Each row is a point on a tangle of strands that fork, close into loops and nearly touch. The rows are in no order.
Two points are linked if the straight distance between their rows is under 18.4. Some points are linked to none.
<405>: [ 13   4  26  -7  14 -17 -23  23 -14]
<170>: [ 12  -2 -11  -8   3 -26  25 -16   9]
<593>: [-13   1   6  -4  -9 -19  -5 -12  -9]
<369>: [ 29   1 -13   1  -6 -16  11 -21   2]
<520>: [ -9   2  12 -13   4  -2 -14  14 -24]
<584>: [ 16 -17 -12  -8 -27  26   7  -1  18]
<368>: [-21   1   6  -5  -5 -21   2  -4  -3]
<46>: [ 12   6 -10  18  -6  10  11  -2  21]
<380>: [ -3 -12   5 -12  12   6 -11  21 -29]
<462>: [-10  -9   0 -11  16   9  -9  14 -28]
<307>: [-12  11  -5  14  11  22   1  -8  11]
<347>: [-24   9  -5   8  10  -4   7  -7   2]
<490>: [ -6   5  13 -10   9  -6 -12  24 -19]
<358>: [  1  -7   2 -16  10  17 -18 -17 -23]
<282>: [ 21  -2 -12   1 -22  17  15   7  18]
<350>: [-13  -1  -6   1  -1 -24  11 -12   6]
<207>: [-20   7  12  -9  -2 -17  -7   4  -7]
<580>: [-25  11  -3   3  12   1   0  -1  -7]
<227>: [  6  -4 -10   7 -17  27   9   5  23]
<501>: [ 23  -5  -5   7 -14  16  -1 -15  12]
<102>: [ 3  1 -6 13 -9 27  6  2 25]
<548>: [ 36   1 -13   2 -12  -4   7 -21   2]
<356>: [ 14  -2  22  -7  11 -13 -23  25 -20]
<504>: [-14  11  -5  11  12  14   1 -10   3]
<99>: [-12   3  10  -8  -8 -11 -11  -8 -17]
<111>: [ 11  -5 -13   4 -22  23  15   6  21]
<117>: [  1 -19   7  -7  12   3 -14  30 -26]
<403>: [ 25  -4  -8   9 -12   6   0 -21   8]
<104>: [ -4   1 -11   8   2 -17  14 -16   7]
<346>: [  2  -1 -14   2   3 -22  19 -15  11]
<615>: [ -2   7  25 -12   3 -16 -18  18  -9]
<410>: [  6   9  30 -13  11 -21 -20  15  -7]
<52>: [ 20   2 -13  -3  -1 -24  18 -21   7]
<606>: [-12   4   8 -12   0  -6 -11   2 -22]
<125>: [ 13 -14  -7  -5 -24  27   0  -3  22]
<320>: [ 2  6 -9 20  0 12  9 -6 20]
<210>: [-10  -7  -3 -11  21  15  -5   8 -26]
<90>: [-16   7  -7  12   6  -7   9  -9   8]
<478>: [  6 -28  10  -1  10   4 -19  33 -24]
<189>: [  2   5  -8  14   0   1   5 -18   8]
<290>: [-19  10  16  -9   3 -14  -8  12  -9]
<582>: [-17  -4  -3  -3   2 -26  18  -6  10]
<277>: [-29  13  -1  -2  11  -5   2   6  -6]
<259>: [-4  4 -3 13 -2 28  3 -1 23]
<479>: [ 14 -10  17  -2  15  -6 -22  31 -21]
<330>: [-27  -4   3  -2   3 -23  15  -2  13]
<148>: [ 20 -10  -6   4 -19  20   1  -9  19]
<82>: [-5  7 -6 18  4 19  4 -9 17]
<289>: [-20  11  -4   6  15  12  -2  -7  -7]
<608>: [ 19   2 -10  11 -14  12  14   1  19]
<50>: [ 34  -4  -8   6 -15   2   3 -20   5]
<441>: [ -9   8  20 -12   3 -13 -11  16 -11]

A tip is a point with one link. Name the tips that can be reached along the links from each point below, in the order of the rows.
<289> -> <90>, <277>
<606> -> <479>
<346> -> <584>, <330>
<117> -> <210>, <478>

A piece is two or more points that can be reached from each other along the links. Count, over all rows, the pieces, the separate loops (a circle has one, a figure eight two, a Y none), the forks (points with three links) and the tips (points with one).
pieces -> 4
loops -> 2
forks -> 3
tips -> 7
